Points on a hilly landscape, in no order, each with its height.
A ball rolls from a point to the lowest of its 6 nearest points, and stops where none of them is lower. Distance is the straight distance between rows; heights are no part of it.
(1429): [ 12  40  29 -13  21 -35  -5 -21 -28  -1  21 -22   4  48 -18 -27  21  22
  45  18 -15  -8   9 -18  -6 -41 -10]  height 1.89
(955): [ 10  35  16 -26  16 -30 -12 -13 -27  -9   1 -33  11  30  -7 -30  15  18
  36   7 -21  -1  -6 -26   3 -24 -13]  height 1.28
(1365): [ -7  23  -1 -18   8 -29  -2  -1  -8 -31  16 -31  -5  -4  13   3  -3   1
   7 -31 -10  24  -4  -4  14 -12  17]  height 4.70
(1463): [ -1   3 -15 -27   3  -5   4 -12 -30  -4  30 -13 -53   4 -23  -4  23  10
  20 -10   1 -11  -8 -14   2   5  -5]  height 1.73
(546): [-17 -40 -27 -24   0  49  -1  47  -5  54 -50  57  -6  -4  19  13 -30 -14
 -22  26  37  21 -16  14  34 -19  17]  height 5.76
(334): [ -6 -25  32  52 -16  29 -14  25  14   6 -59  13  59  43  22  15 -19 -21
  -3 -19  -4  25   0 -35  -5 -15 -11]  height 2.67
(724): [ -4 -20 -30  -7 -11  18   1  37   6   9 -16  19 -18 -21  17  26  -4 -10
 -19 -18  22  20   1  17  20   5  25]  height 3.27
(269): [-17 -24   8  -3 -28  21 -10 -13  27  32 -25  57 -12 -21   0   8 -22  14
 -13  38  -1  -3  15  10   7  56 -21]  height 1.88
(158): [ -4  -3 -14   3 -11 -16  -4  45   1  -2  -5  -8  18  -4  30  33  -5  -9
 -13 -26  -3  42  -6   8  15 -17  27]  height 3.16
(901): [  0 -12 -15 -14  -9 -19   4  33 -11   5   8  -4   8  -8  19  38  -4   0
 -16 -26  10  31  -8  27  15 -15  35]  height 4.04
(1646): [-11  21  -2 -20  10 -37   0  22  -4  -2   8 -40  37   1  23   3 -20   8
  19 -28 -21  30 -13   3  10 -22  15]  height 4.83
(147): [  8  34  32   2  28 -30  13 -32 -34 -13  25 -25 -17  32 -30 -30  25   6
   6  19 -12 -35   7 -15 -16 -33   6]  height 2.52
(812): [ -2   3  31  58   4   2 -14  -4  30   2  -7  13  49  13   1 -11   5 -11
  -5   7   2  -7   5 -19 -38  -9 -17]  height 3.70
(1444): [  3  13   2 -36  15 -20   4 -13 -24 -21  27 -36 -16  18 -14  -1  16  14
  30  -6 -16  -1 -10 -11  18  -9  22]  height 3.35
(1333): [-17 -17 -33  -6 -15  17 -15  50 -16  49 -24  31 -13 -37  17  35  -8   2
 -21  -3  61  15  -2  40  23 -26  19]  height 3.76
(56): [  2   5  27  40 -14   2 -30  16  16 -10 -19  -7  49  19   5 -12   2 -14
   9  -4 -19  25  -6 -16 -16 -14 -12]  height 2.43
(985): [  4 -17  13  30  -2   7   7 -24  22 -13  -3  23   5  -1   2 -11  -2  -6
 -29  -6  11  -9   8   0 -11  23  -3]  height 2.50
(914): [  6  -7  -8   9   0  11   5 -16  11 -16   5   3 -16   3  -8   4   9  -4
 -25 -16   2  -1  16   7 -15  28  -4]  height 4.17
(1114): [-15 -37 -20 -15 -22  45 -15  22  15  47 -56  70 -17   1  14  -1 -21 -12
  -2  34  11  25  -3  24  31  37  -4]  height 0.30
(160): [ -8 -38 -18   1 -16  44   3  33  14  22 -37  61  -3   2  27   2 -27 -23
 -28   3  22  38 -10  17  41   1  15]  height 2.94
(530): [-11 -33  -7   6 -23  40  -8  -1  22  13 -37  49  -8  -1  15   5 -18  -8
 -26  17  10  12   5  22  22  43  -1]  height 1.48
(1560): [-13   1 -39 -42  -5 -10   2  19 -27  27  16 -27 -34 -36  -1  39  11  -5
  27  -8  22  -6 -23  21  22 -19   7]  height 3.25
(1058): [-13  35  11 -29  10 -41 -11   5 -13  -4   1 -44  32   3   8 -13 -21  22
  22 -17 -40  16 -14  -9  17 -17 -11]  height 5.26
(1143): [  5  28  28  15  19 -25  -3   1  -8  -4   6 -28  20  15 -19 -25  16  -3
  23  -5 -16   9   3 -26 -27 -19 -17]  height 1.09
(1663): [  8  19  22   9  13  -8  12 -20  10 -29  26 -14  -1  18 -16 -25  15  -9
  -2  10  -3  -3  -2  -8 -21  -6  -1]  height 3.09
(150): [  5  20   9  -6  14 -19   4   6 -17 -28  21 -30   2  14   6  -4   6  -9
  13 -19 -12  20  -2 -10  -6  -2   7]  height 4.31
(1368): [-12  -3 -46 -30 -12  21 -13  23 -21   7   1  -5 -38 -42  -4  35   9  -6
   4  -6  23 -10   1  12  16   4   3]  height 3.86
(1675): [-10 -26 -36 -13 -15  51 -24  31  23  29 -29  54 -16 -41   4  12 -22  -1
 -24  15  15   6  12  24  20  21   8]  height 1.99
(1220): [  5  -3 -15  17   6  14  11  -8  12 -22  10   2 -11  -4   0   0  10  -6
 -23 -20   9   2   4   4  -7  23   4]  height 4.62
(922): [  5  -8 -26 -28 -22  33  -7  -8   2   1 -16  19 -28 -32 -26  16  -7  -2
  -6  10   9 -15  13   5 -16  35 -17]  height 2.12
(1142): [ -8 -42 -13  10 -15  43   9   4  25  21 -45  54 -11  12  16   1 -26 -12
 -19  14  10  18   0  18  32  28   1]  height 1.65
(908): [  4 -18  12  16 -18  18  -7  36   9  -1  -5  14  26  14  38  19 -15 -16
 -17 -13  -5  44  -2   0  16  -9  21]  height 2.63
(639): [-18  -4 -45 -24 -15   9 -10  27 -10  23 -14   7 -26 -42  20  32  -6  -2
 -16 -15  34  11  -5  26  15  -4  22]  height 3.42
(592): [ -8   3 -48 -28 -22  16 -18  27  -7  14   1   3 -25 -46   5  36  -7 -15
  -4  -2  12   1   2   6  10  14   2]  height 5.02
(941): [-17  27   5 -46   6 -45   3   4 -10  11  -1 -48  39  -5  11  11 -10  21
  32 -24 -25   9 -15   0  21 -25   0]  height 6.58
(44): [  2 -32 -21   5 -15  23  -3   6  17  -8  -5  20 -15 -10   9  -4  -5   1
 -23 -14  24   7   8  11  12  35   1]  height 2.93
(1394): [-12   6   3 -60   4 -57  12  14 -28  14  10 -48  35  -2  18  30  -9  25
  27 -14 -27  14 -21  22  23 -19  19]  height 6.99
(209): [  9  -3  -7 -18  -1  19  14 -33  -9 -15  22  -1 -40  -2 -14  -4  17   4
  -9   1 -10 -35  -4  -2 -21  11  -6]  height 1.95
(1517): [ -1  23  14 -41  23 -32  11  -5 -28 -16  21 -33 -12  11  -1  -4   3  20
  28 -21 -26   7  -9  -4  23 -10  12]  height 3.17
(342): [  2  35  17   3  17 -25  -5  -5   0 -10  18 -25  15  24 -16 -22  19 -11
  11  -3  -5   1  -1 -19 -20 -10 -11]  height 2.07
(641): [ -3 -38   3  14 -21  32   9  34  22  -9 -19  41  11  19  26   1 -18 -13
 -25 -10  11  28  -4   3  26   3  19]  height 2.65
(740): [ -6  -4  -6  -6   4  15   4 -22 -10 -15  11   2 -38 -24 -18  -6  21  -4
 -10   1   3 -26  15  -7 -13  30 -14]  height 3.10
(558): [ -8  -5 -23 -40   0 -39  -4  27  -9  33   3 -15 -11 -24  19  57  10   4
  21 -20  61   0 -14  61  12 -14  12]  height 3.79
(1557): [ -4   3   2  14  -9  -1 -16  38   4  -9  -8  13  34  10  27  12 -23 -12
  -6 -28 -15  35  -2 -10  14 -10   7]  height 2.58
(228): [ 16  51  29  13  18 -32  -6 -17 -18  20  -6 -25  12  28 -25 -41  22  17
  30  20 -25 -28   3 -27  -7 -52 -16]  height 2.54
(113): [  6 -36 -15   8 -13  26   8  26  18  12 -13  33  11  16  31  11 -18 -16
 -30  -9  18  43  -8   8  26  -7  22]  height 2.96
(1152): [  3 -47  11  27  -4  26  13  -3  29 -11 -14  41  13  18  11  -3 -17 -12
 -10   4  15   6   9   0   5  32   3]  height 2.18
(17): [ -8  28   3 -37  17 -20 -16  -8  -8  19 -23 -53  38  11   9 -29  -3  30
  41  -8 -29  -4  -5 -18  27 -29 -21]  height 5.88
(969): [-11  -4 -36 -28  -1 -11  -8  32 -11  36   0  -6 -18 -37   4  55   4  11
   0 -17  35  -1  -6  38  11 -21  15]  height 3.54
(277): [  7  23  27   9  19 -17  22 -23  -7 -24  30 -11 -27  28 -17 -22  24   0
   8   2   4 -23  -4  -9 -25  -9   4]  height 3.56
(753): [  4  -1  31  53 -14   0 -26   0  26   3 -26   5  59  17   3  -6  -7 -11
   4   1  -2   2   7 -12 -27 -19 -24]  height 4.15
(891): [ -6  31   4 -34   9 -21  -8   1   0  34 -37 -65  43   8  21 -23 -10  36
  37 -22 -26   8 -25  -7  17 -20 -35]  height 5.68
(543): [ 15  22  26  46  35 -16  16 -21  15 -11  27  -2  15  -2 -16 -29  13 -14
  -5  24   2 -42 -21  -3 -34 -13 -13]  height 4.16
(1718): [  2   5 -11  -7  10  -3   9   3   1 -33  19  -3 -17  -8   1   1   8  -1
  -8 -23   2  10   8  -1   4   7  11]  height 5.87
(1347): [ -2  30  21 -37  21 -31  -3 -11 -33  -5   0 -42  12  33  -6 -15  10  30
  48   2 -39  -5   6 -18  15 -37  -6]  height 1.85
(564): [ -5  -4  -3 -48   2 -58  18  17 -20  10  13 -18   6 -10  16  39 -19  11
   3 -16   4  11 -26  45  22 -11  22]  height 5.71
(690): [ -4 -11 -25 -29   5  -4  11   8 -41  -4  29 -30 -58  -8 -20  21  15  16
  28  -6  -9  -7  -7  -2  29 -15  -2]  height 2.53
(675): [  2 -18  38  57   8  17   6 -19  29  -9  -8  21  33   0  12  -9 -33 -11
 -16  14  10 -11  -3  -6 -23   4   2]  height 2.45
(340): [ -2 -11 -33 -13 -18  26  -4  -1  10  -8  -9  10 -29 -33  -3   2  -4 -12
 -14 -12  17   4  12   6   2  30  -7]  height 5.19
(489): [  7 -38  11  16 -24  32   9  36  11  -7 -32  36  27  40  23   5 -26 -29
 -22  -4  -3  39  -1 -10  29  -5  21]  height 2.73
(94): [ -2   0 -29 -27   2 -18   8  15  -8 -13  19 -17 -29 -22   3  21  -5   4
   8 -15   5  11 -12  15  20  -8  16]  height 3.65
(794): [ 19  36  34  23  21 -33   9 -23 -15  26  28  -8   1  17 -29 -39  11   1
  18  30 -18 -35  -4 -23 -35 -53   0]  height 4.34
(26): [  5   1   6  13  -1  -2  -9  20  18 -26   6   4  18  11  23  -4  -8  -3
  -6 -19  -2  37  14  -2   5   2  14]  height 2.75
(1473): [  6   6 -20 -24  16  -6   2   3  -7 -27  23 -20 -28 -13  -2   4  13   1
   0 -21  -5   1   0   4   9  11   7]  height 5.31
(1523): [  0 -20  10  -9 -29  18  -5 -29  28  31 -20  49 -28 -45 -14   9 -23  11
 -17  45 -10 -16  15  14 -16  61 -28]  height 2.49
(261): [  5   4  -3  10  11  10  13 -14  -7 -27  23  -6 -22   6 -14 -10  25   1
 -13   5   7 -25   0  -6 -21  18  -6]  height 3.45
(796): [  1  29  23   3   9 -19 -17   2   1 -24  10 -14  17  21  -2 -11   8  -1
   8 -22 -14  15   6 -18 -18  -3  -7]  height 3.24
(973): [ -8 -18 -35 -16 -21  27  -7  29  11  24 -19  33 -20 -35  -1  11  -6 -11
 -21  -3  19  15  22  10  15  28   6]  height 2.89
(60): [ 16  25  22 -22  23 -26   8 -18 -18  -7  34 -37 -15  33 -15 -23  25  21
  26   3 -19  -3   9 -17   6 -26   9]  height 2.34
(402): [  5   1 -15 -14   9 -15   6 -17 -31 -24  34 -25 -46  17 -12  -9  32   4
   9  -6  -7 -11 -13  -2   0   1   5]  height 2.29
(1673): [ -4 -12 -27 -26 -24  35 -10  10   5  25 -19  38 -18 -42 -11  16 -14  -6
 -12  19  15  -3  21  14  -4  42  -8]  height 1.49
(943): [  5  -6  23  46  23  10  18 -39  22 -10  13  13   9  -6  10 -22  -4   1
 -28  30  15 -33  -1   7 -28   8  -6]  height 3.20
(681): [  1  -9  -8 -23 -22  32 -11 -24   7  15  -4  37 -26 -40 -21  14  -8   0
  -4  33  -6 -22  28   3 -24  61 -18]  height 2.39
(266): [  5  17   6  -2  19  -2  27 -22 -39 -11  32 -11 -52  26 -32 -17  40   2
  10  -4  -1 -35   0  -6 -11  -3   4]  height 3.01
(1269): [ 14 -23  34  49  -6  13   2 -19  28 -11 -16  28  42  26  16  -6 -15  -7
 -20  20  10 -10  -2  -7 -24  -7   4]  height 3.11
(229): [  0 -23 -27 -21 -18  39 -21  16  19  30 -36  56  -9 -32  -6   1 -22  -2
 -17  22  24  10  17  11  14  38  -7]  height 1.52
(417): [ 11  21  32  39  34 -19  19 -13  11  -7  28  -7  19  -4 -22 -28  13 -19
  -8  21  -4 -48 -12 -13 -53 -24   0]  height 4.36
(102): [ -9 -49  -1   6 -23  30   5 -12  19  33 -26  65 -13   0   8   1 -26  -1
 -32  35  10  -5  -3  14  26  59  -9]  height 1.37
(1171): [ 18  30  31  42  13 -18  -2 -21  16   0   7  -6  31   8 -19 -26  -2 -19
   3  14   5 -19  -7  -1 -40 -17 -11]  height 3.37
(612): [  3  -2 -17 -21  -5  24   6 -22  -1  -4   7  16 -30 -30 -23  12   3   6
 -10   7   0 -26  15   2 -22  40 -22]  height 2.46
(1071): [ -2   6 -14 -11   4   2  12  -3 -17 -21  27 -11 -44  -2 -16  -9  24  -6
   2 -14   0 -13   8  -7   2  13   1]  height 1.50
(1614): [-10   2 -30 -31   5 -36  -1  31 -13  13   6 -24 -13 -24  11  46  -4   6
   5 -28  21   6 -22  44  23 -29  20]  height 3.74
(1466): [  9 -19  21  34   0   8   1 -10  27 -19  -4  18  34  18   4   1 -17 -17
 -11  -4  10  -5   4  -8 -16   5  -3]  height 2.11
(991): [ -3 -34   1  21 -24  34  12   6  14   0 -21  45  10  23  20   2 -27  -8
 -36   6  10  13   6   4  31   8  13]  height 2.33
(1665): [ 12  37  27   7  18 -33 -13  -7 -12   6 -11 -30  25  23 -19 -30  21  -6
  21   1 -14  -9   6 -19 -26 -34  -9]  height 1.98
(16): [  7  11  13  15   0  -3   5  -5   8 -31  14   0 -10   0  -6  -9   6  -3
  -3 -22   4   3  13  -8  -6   2   2]  height 4.88
(427): [ -6   1 -21 -45   3 -45  18  11 -29   7  12 -41 -15 -14  19  37 -16  19
  19 -19   8   4 -20  39  31 -21  26]  height 4.78
(1589): [-18  -8 -35 -43  -4 -32   1  30 -17  32   5 -24 -37 -41   7  58  10   8
  17 -15  30 -15 -19  41  11 -24  -1]  height 3.71
(923): [  9   9  27  31   8 -10  -4  -9  23 -15   7  -4  27  13   1 -16   2 -12
  -7  -1   2  -9   1  -7 -30  -4  -8]  height 2.95
(1417): [  3 -29 -11  16 -16  24   3  -2  27  -6 -12  29   4   9  16  -3 -12   0
 -26  -2  18  21   8   3  15  27   6]  height 2.69
(751): [  6 -33  10  35 -17  22   5  11  18 -12 -23  34  23  30  16   6 -24 -15
 -25  -4  -6  32  10 -12   8   6  14]  height 2.68
(717): [ -8 -28 -34   0 -17  32  -7  46  14  20 -29  37  -3 -18  15  18 -21  -6
 -35  -5  35  26  -9  19  29 -11  21]  height 3.46
(444): [  4   0 -20 -34  -8  29   4 -19  -9   2  -2   4 -44 -22 -33  16  19  -4
   0  15  -8 -33  14  -6 -29  31 -24]  height 1.96
(608): [ -4  -1 -19  -3  -2  -4   1  20  -2  -8  15 -16  -2  -9  11  12  -6  -3
 -12 -28  -1  22   0   8  11  -4  22]  height 3.60
(1707): [  8  -2 -27 -37 -16  28  -6   5 -11   2   7   7 -46 -30 -31  21  10  -9
  12   9   9 -25  17  -8 -17  19  -9]  height 1.45
(828): [-10  10  24  21 -19   8 -29  22  16  -7 -24  -5  53  18  23   2  -4  -5
   9 -20 -20  36   6 -29  -4  -6 -13]  height 2.40
(1449): [ -6  24   9  15 -13  -6 -40  20  15  16 -26 -36  50  16  27  -3  -9   4
  15 -26 -20  30   9 -23  -1 -10 -18]  height 2.24
(1441): [ -2 -15  20  32 -21  20 -13  29   6  -6 -34  20  43  19  26   9 -17 -20
  -4 -14 -15  46  -9 -21   5 -12   1]  height 2.51
(1011): [  9   3  40  39   9  -7  -4  -8  19   0   2 -13  37  14  -4 -29  11 -22
   0   2  -2 -14   2 -19 -43 -17  -8]  height 3.36
(1187): [  0 -11  23  53 -14  16 -20  12  21   3 -38   9  47  34  10   1   1 -21
   6  -6 -17  22 -10 -23 -19 -15 -29]  height 3.49
(1354): [ 19   8  35  64  13  -5   0 -11  26   8   3   8  49  -5  -8 -15 -16 -13
   3  30 -13 -23   2  -8 -40 -14 -11]  height 3.53
(516): [ 26  35  18 -16  12 -33 -13 -31 -36  43   2 -32  14  34 -32 -35  20  27
  44  38 -28 -35  13 -26  -4 -67  -5]  height 3.26
(119): [  4  13  -7 -12   1  -1  13 -14  -5 -31  26 -12 -28   5  -8   3  20 -10
   5  -6   1  -7   2  -5 -13  10   0]  height 3.38
(671): [  9 -17  16  47   1  16  -2  -5  33 -20  -6  23  31  15   5  -6 -10 -15
 -18   0  15   4   7  -5 -22   6   6]  height 1.31
(1681): [ -2   5  -8 -29  12 -12   1  -6 -38 -15  37 -18 -42  16 -18  -1  17  20
  31  -5 -12 -11  -9 -14  25 -10  21]  height 2.92
(25): [ -8  -8 -11   8 -19  -3   0  21  10  -9   2  -6  18  -8  19  20  -9 -11
 -18 -27  -4  35   1  16  18 -14  28]  height 2.87
(1244): [-12 -35 -31  -2 -24  32   0  31  16  23 -31  47  -6 -21  20  18 -18 -16
 -26  -3  32  19   6  14  33  12  22]  height 2.81
(362): [  1 -15 -26 -10 -25  33   3 -10  29  17 -23  51 -10 -20  -2   0 -11  -3
 -30  13  15   6  18   7   4  40  -4]  height 1.93
(911): [ 20  10  30  65  22   0  10  -9  25   3  19   1  47 -27 -10 -28 -10  -5
  -3  37  -4 -31  -7 -11 -39 -18 -11]  height 3.41
(1175): [  5  20   9  -3  15 -18   6 -14 -19 -34  25 -17 -28  20 -17 -13  29   3
   9  -5   9  -5  -8 -11  -8  -6  13]  height 3.19
(37): [ 21  32  32  38  26 -26   8 -11 -14  27  12 -12  20  -2 -34 -36   7  -3
  15  30 -10 -40  -3 -24 -45 -54  -5]  height 4.09
(1519): [ -2 -44   8  21 -11  31   8 -22  23   3 -29  48  -1   1  12  -7 -23   9
 -31  16  12  -6  14  16  18  44   0]  height 1.59
(1126): [ -8  39  15 -18   4 -22 -34  11  -2   6 -18 -47  35  12  12 -22   4  17
  34 -13 -33  13   0  -7   2 -20 -35]  height 4.08
(950): [  0 -25  -7 -15 -25  27  -8 -15  21  34 -26  49 -15 -33  -4  -2 -16  11
 -13  42   0 -14  21  12  -6  57 -20]  height 1.27
(1299): [  2  12   7 -20  10 -10  12 -30 -32 -15  39 -30 -45  27 -22 -21  40  25
  24  -1 -13 -23  -9  -5  -6  -4   7]  height 2.80
(585): [ 18   8  25  51  24   9  24 -25  26  -6  15  11  36  -5   8 -26   2  -7
 -19  31   4 -34 -13   4 -37 -10  -3]  height 3.21
(1607): [  3   5   9  15  17   1  17 -31  17 -26  20   9   4  -2  -6 -17   8   0
 -22   3  13 -27   2  -5 -28  20 -10]  height 3.47
(693): [ -5 -23 -15   1 -15  30   1 -41  25  16  -8  40  -8 -24 -11   8 -15  16
 -30  32  10 -17  23  18 -15  54 -32]  height 2.66
(1415): [-12  -2 -37 -25   0 -12   0  17 -28   7   4 -29 -39 -38  -1  34   3   1
   9 -15  17  -7 -17  21  19 -14  12]  height 2.97
(431): [  4  35   9   2  15 -33 -18   0  -5  -3 -12 -36  25  16  -5 -28   8   3
  28 -11 -18   9   1 -11  -6 -22 -29]  height 3.03
(1119): [ -2   6 -21 -21   3 -19  13   2 -33 -24  34 -33 -16  -6   3   9  12  13
  13 -11  -9   9 -15   8  30 -15  20]  height 3.84
(599): [ -1  -8 -25 -26  -8  34   3 -10  -4  -3   6   5 -37 -31 -24  10  14  -7
 -10   8  -3 -21  14   1 -11  35 -15]  height 2.08
(1292): [  2  57  18 -24  12 -27 -17 -11 -20  24 -21 -46  24  26 -15 -28  23  18
  38  10 -21 -14   9 -28   1 -39 -26]  height 1.97
(1098): [ -2  12  -4 -10  10   2   4 -23 -17 -22  25 -13 -43   8 -30  -4  24  -3
   3 -10  -4 -24  -3 -13  -6   9  -9]  height 1.41
(1339): [  0  -9 -33 -13  -6  13   2  27  -2  -1  -1  -2 -19 -15  19  20  -7  -3
 -21 -23  13  17  -2  16  16  -2  14]  height 3.50
(293): [ -3 -26 -20  13 -11  34   3   9  18 -10 -17  40  -2  -1  15   3 -10  -3
 -34  -8   9  31   6   6  29  14  22]  height 2.64
(977): [ -2 -11  43  65 -10  15 -21   8  25   5 -37  11  53  33   2   3 -20 -28
   6   8 -13   9  -3 -23 -26 -15 -22]  height 0.92
(1030): [-13 -31  18  28 -10  25   7 -39  18  11 -18  40  -3 -20  11  -4 -18  21
 -37  39   8 -29   4  11  -9  45 -20]  height 4.01
(83): [ -6  -7 -51 -38   0   2 -12   9 -45   3  25 -29 -63 -28 -18  20  25   7
  45  -1   1  -3  -8   5  17  -5  -5]  height 1.66
(255): [ -1  -9  10  20  10  22  28 -36  10  -6  10  13  -7  -9   2  -3   6   0
 -32  19  14 -30   4   6 -25  27  -7]  height 3.94
(1410): [ -7  -1  -3 -56   1 -42  16   6 -26  -1  19 -46   3   2  10  22  -9  16
  33 -17 -10   7 -21  22  31 -19  27]  height 5.65
(19): [-12 -24  16  22  -5  19   3 -41  16  30 -12  37  -7 -44   1   6 -21  27
 -24  50 -11 -34   7  12  -9  59 -28]  height 5.51
(68): [ 17  13  17  18   6 -17  11  -9  10 -26  26   8   2   6  -4 -16   9 -13
  -9 -10  -2  -6   6  -4 -20  21   2]  height 3.69
(1631): [ -5  23  10 -20  10 -10   5 -21 -40 -12  36 -25 -39  30 -17 -20  28  20
  27   7 -10 -10  -2 -11   3 -10  13]  height 3.06
(32): [ -1  -5 -10 -20   0  17   8 -29 -30  -9  23 -20 -64   4 -29   3  29   9
   4   2  -4 -36   7 -11 -11  16  -9]  height 1.24
(500): [-10  -1 -37 -28 -12   4   2  14   4   6   1  -2 -32 -30   6  19   5 -10
 -18 -18  10  11   5  11  20   3   8]  height 4.37
(850): [ 11 -19  21  66  35  17  18 -37  34   0   8  17  42  -8  11 -20 -25   6
 -12  43   1 -42 -16  10 -16  10  -2]  height 3.44
(873): [ -6   5 -30 -29  11 -15  21   6 -38 -14  32 -30 -27 -10  -2  26   7  19
  14  -8   3   8 -10   5  24  -8  12]  height 3.32
(1003): [  9  11  18  12  17   5  29 -35   6  -7  33   2  -6   3 -14 -16  24   3
 -13  17   8 -32 -12   0 -38   3   0]  height 5.10
(831): [-19  25  11  -5   8 -27 -19  16  -6   0  -5 -33  37  10  12  -5   2   7
  19 -24 -31  25   1 -13   8  -7 -11]  height 2.90
(198): [-15  -1  -7 -36  -3 -42   5  37 -10  11   8 -23  10  -1  23  36 -14   5
  10 -26   5  27 -13  39  14 -25  24]  height 5.69
(688): [ 12  30  30 -17  16 -25  -2 -34 -40  -3  32 -27 -31  44 -23 -31  29  32
  39  16 -13 -26  10 -24   5 -37  13]  height 2.57
(609): [ -1  -9   7  25  -9  -7 -12  20  17 -22 -13   7  39  20  15   4 -15 -11
   4 -16  -2  34  10 -19 -14   1   3]  height 2.60
(1426): [ -2  -4 -33 -35 -10  18   1 -10 -39   5  19  -9 -66 -13 -46   7  31   5
  28  12 -12 -30   4  -4   6   8   3]  height 0.91
(645): [ -6  28  17  34   5 -18 -24  13   9   2 -21 -21  42  15  -6 -26  14  -8
  22 -11 -21  11  -1 -29 -26 -22 -32]  height 1.60
(267): [ -2   0 -42 -33  -6  16   4   3 -30   3  15 -17 -54 -26 -22  19  17   2
   7 -14   6 -12  -9   3  21  -2   4]  height 2.01
(35): [ 14  23  22 -11  22 -32   7 -23 -26 -12  21 -29 -11  30 -32 -26  19  13
  23   6 -19  -8  -2 -16  -3 -21   0]  height 1.72
(411): [ -9  -1 -34 -24  -3 -11   0  34   2  14   2  -1  -9 -27  20  40  -7  -6
  -7 -22  22  24  -5  40  30 -16  17]  height 3.72
(766): [ -8  -6 -21 -15  -5  17  -1  -2  -2  -7  -1  -5 -33 -26 -12  16   8   0
 -16 -10   8  -4   9  14   5   9   4]  height 6.72
(241): [-13   7   3  -3 -11 -12 -16  31   2   1  -6 -22  30  10  28   0  -9   5
  17 -26 -26  35  -7 -13  10  -9  -7]  height 2.56
(1094): [ 12  -8  28  47   8  12  15 -33  30 -13  13  20  22  -5   3  -7  -8   8
 -22  19  18 -20   3   4 -23  20 -15]  height 2.91
(848): [ -2 -39 -12  16 -17  40  22  11  22   3 -43  56   1  18  17  -2 -31 -15
 -30  17  17  21  -9   9  45   8  12]  height 2.13
(195): [  0  18   0  -8  14 -21  -8  17  -8 -41  10 -15  12  11   0  -2   1  -8
   1 -31  -6  34   3  -7   0   0  10]  height 4.23
(1546): [ -8  20  11 -35  12 -39  -2   3 -27  -9   4 -43  21  18   8  -8   7   5
  26 -13 -32  18  -5  -3  19 -15  20]  height 0.37
(1677): [ 10 -19  31  69   0   0   1 -16  27  -8 -12  20  60  17   7  -7 -14 -10
  -2  21  -1 -15  -5 -19 -38 -10  -1]  height 3.40
(1057): [ 10  21   7  -9  10 -23   6 -13 -19 -27  14 -29 -12  26   0 -19  19   5
  22  -8 -13  -1   3 -14  -1 -10   5]  height 2.70
(254): [  4   4  18  20   1 -15   5  -3  10 -35  15   0  16  10  -7 -10  -4 -12
  -1 -23   2   9  14  -8 -23   7  -3]  height 3.81
(460): [ -2 -39 -20 -14 -27  36 -12   8  25  50 -42  62 -13 -11  -1   3 -23  -7
  -8  38   9   4   2   8  33  43  -2]  height 1.13
(1153): [  7  42  16 -18  16 -36 -23  -4 -18  -3  -5 -50  32  19 -14 -28  10  -1
  34  -3 -23   9   9 -20  -1 -26 -20]  height 2.74
(288): [  4 -20   1  30 -17  22  -6  -6  31 -18  -3  22  21  17  15   0  -4  -7
 -22  -8   4  17  19 -10  -1  20   8]  height 2.55
(239): [ 17  38  28  27  24 -43  -1 -10  -5  14   2 -24  30   9 -25 -34  21  -6
  16  21 -19 -19   6 -31 -41 -36 -20]  height 2.42
(42): [ -4  -7  15  49   8  11  19 -41  23   3  -1  23  14 -28  16  -9 -17  20
 -30  40   4 -55  -4  12 -17  33 -21]  height 4.03

Where does a ball stop that starts at each point below?
(158) | (1143)
(1030) | (1114)
(417) | (671)
(1473) | (1426)
(293) | (1114)
(1354) | (671)
(1119) | (1426)
(608) | (1143)
(911) | (671)
(901) | (1143)
